A landscape with many valleys, sampled at points; each row gives a point and its height.
From any point a ball takes the steepest step (drop divided by distance) to one of its 5 nearest points. It stops when none of these is lower. Distance is the straight distance between rows; heights are no part of it.
Z_752: [115  55 109  45  78  78  87  69 104 109  95 118 134  95 143]  height 767
Z_607: [102  78  74  71  83 107 107  89  74  99  83  82  91  87 121]  height 746
Z_961: [ 98 115  86 133  98 112  91 105 127  97  66  88  93  99  81]  height 488
Z_354: [ 88 118  97 134 119 100  86 111 134 102  94  99  90 111  63]  height 354
Z_940: [ 88  94  56 104 103 110 121 104  82  93  91  72  52 123  64]  height 496
Z_526: [107 133 115 142 109 109  82 117 134  95  85 101 110 100  78]  height 413
Z_691: [110  89 143  66  86  75  84  98  99 112 124 111 159  88 150]  height 762
Z_921: [ 94  82  96  99 104  94 148 127  95 101 127  86 101  87 105]  height 384
Z_997: [112  58  97  50  72  91  80  65  77  92  90 115 115  82 126]  height 136
Z_119: [ 93 102  59 111  83 118 108  96  94  98  79  81  76 120  74]  height 446
Z_772: [101  94 129  85  90  83 105 124  94 105 123 105 141  85 130]  height 554
Z_566: [103 129 130 134 103 104 105 130 109  94 111 112 120  94  97]  height 72
Z_710: [ 93  64  72  78 104  99 147 125  59 104 110  74  83 105 101]  height 504
Z_723: [ 85  67  65  98 129 105 153 113  67  98 120  78  53 123  79]  height 603
Z_587: [134  62  89  32  76  80  83  45  76  90  82 113 106  93 121]  height 625
Z_865: [103  76  89  73  60 101  85  71  85  89  73 109 104  77 119]  height 672
Z_585: [113 154 138 142 104 107  86 120 109 102 108 121 117 112  91]  height 280
Z_131: [ 78 133  95 130 155 100  72  87 142 116 124 107  75 120  62]  height 324
Z_560: [117 131 141 137  71  96  65 111  91  84  86 123 143  88 130]  height 677
Z_8: [ 88 139 127 133 154 106  95  83 126 125 138 102  72 112  72]  height 307
Z_250: [116 164 125 152 120 109  57  95 125 103 102 128 106 122  83]  height 426
Z_410: [ 91  85  79 100 100 100 136 131  96 103 101  84  86  93  97]  height 407
Z_196: [101 117 134 117 109  97 123 129 103 109 121 112 118  88 102]  height 233
Z_863: [ 90  71  74 100 118 106 149 120  83 101 119  92  72 107  93]  height 447
Z_421: [128  65  80  25  77  90  77  45  70  93  99 105  97 103 119]  height 679
Z_733: [103 149 129 135 136 111 102  95 118 114 128 117  87 110  92]  height 274
Z_809: [120  52  81  28  90  82 104  76  80 108 110  89 105 104 133]  height 208
Z_141: [ 95  74  91  76  85  94 115 109  92 102  97  85 107  88 121]  height 736
Z_580: [ 82 101  91 119 130 107 125 112 123  98 104  90  70 112  68]  height 316
Z_969: [ 80 100 117 124 153 108 142 109 117 113 145  99  74 106  73]  height 314
Z_194: [ 97  81  80  90  64 103  89  97  86  88  59  96 109  77 115]  height 797
Z_516: [ 92  88  87  98  91 101 119 116  97  95  86  82  91  97  99]  height 491
Z_203: [ 91  73  71  69  92 101 129 104  73  99 106  76  87 103 114]  height 583
Z_67: [100 106 124 106  66  94  84 110 104  84  84 117 139  74 125]  height 667
Z_642: [106  67  85  47  88  82 126  91  61 107 117  86  93 106 125]  height 262
Z_289: [ 84 105  71 125 120 117  94 112 123 104  85  79  70 123  60]  height 341
Z_273: [109  98 133  86  76  81  77 100 103  98 103 121 154  70 139]  height 750
Z_480: [ 89  99  81 112 106 101 118 109 107  95  87  91  77 110  82]  height 355
Z_645: [112 126 145 105  76  88  83 116  80  96 107 120 148  91 142]  height 577
Z_159: [ 98 158 119 142 141 112  74  80 129 116 121 121  81 128  88]  height 315
Z_532: [ 94 131 128 135 139 111 114 104 126 112 126 105  88 115  77]  height 296
Z_794: [ 96 110  87 118  78 107 103 115 107  91  68  92 106  85  97]  height 695
Z_763: [106 112 139 107  90  94  94 120  96  97 104 113 139  86 120]  height 458
Z_158: [ 99  98 105 122  63 100  66  97 109  84  63 110 128  68 115]  height 55
Z_190: [ 85 107 109 119 121 109 134 134 114  99 124 101 100 102  80]  height 301
Z_9: [ 94  96  66 102  74 111  98 101  91  88  59  75  88  97  88]  height 633
Z_598: [110  73  80  47  77  96  94  67  59  94 101  91  94  95 118]  height 726
Z_972: [ 77 102  82 112 148 112  72  88 139 112  90  99  67 125  43]  height 346
Z_534: [133  70  84  48  51  91  58  48  67  77  71 112  93  89 120]  height 696
Z_692: [ 96 147 118 137 139 108  55  81 144 118 102 115  95 126  64]  height 349

Call two points neighbours if one is among the 5 nearest of the other. Go from one point of each pair to the other, from neighbour to neighbour, staying as low as possible. Name the highest point that can't be avoided.
Z_566, Z_733 -> Z_585
Z_733, Z_997 -> Z_203
Z_158, Z_566 -> Z_67

Where does a ball stop that starts at each point below?
Z_607 -> Z_997
Z_131 -> Z_733
Z_692 -> Z_733
Z_863 -> Z_566
Z_480 -> Z_566
Z_772 -> Z_566
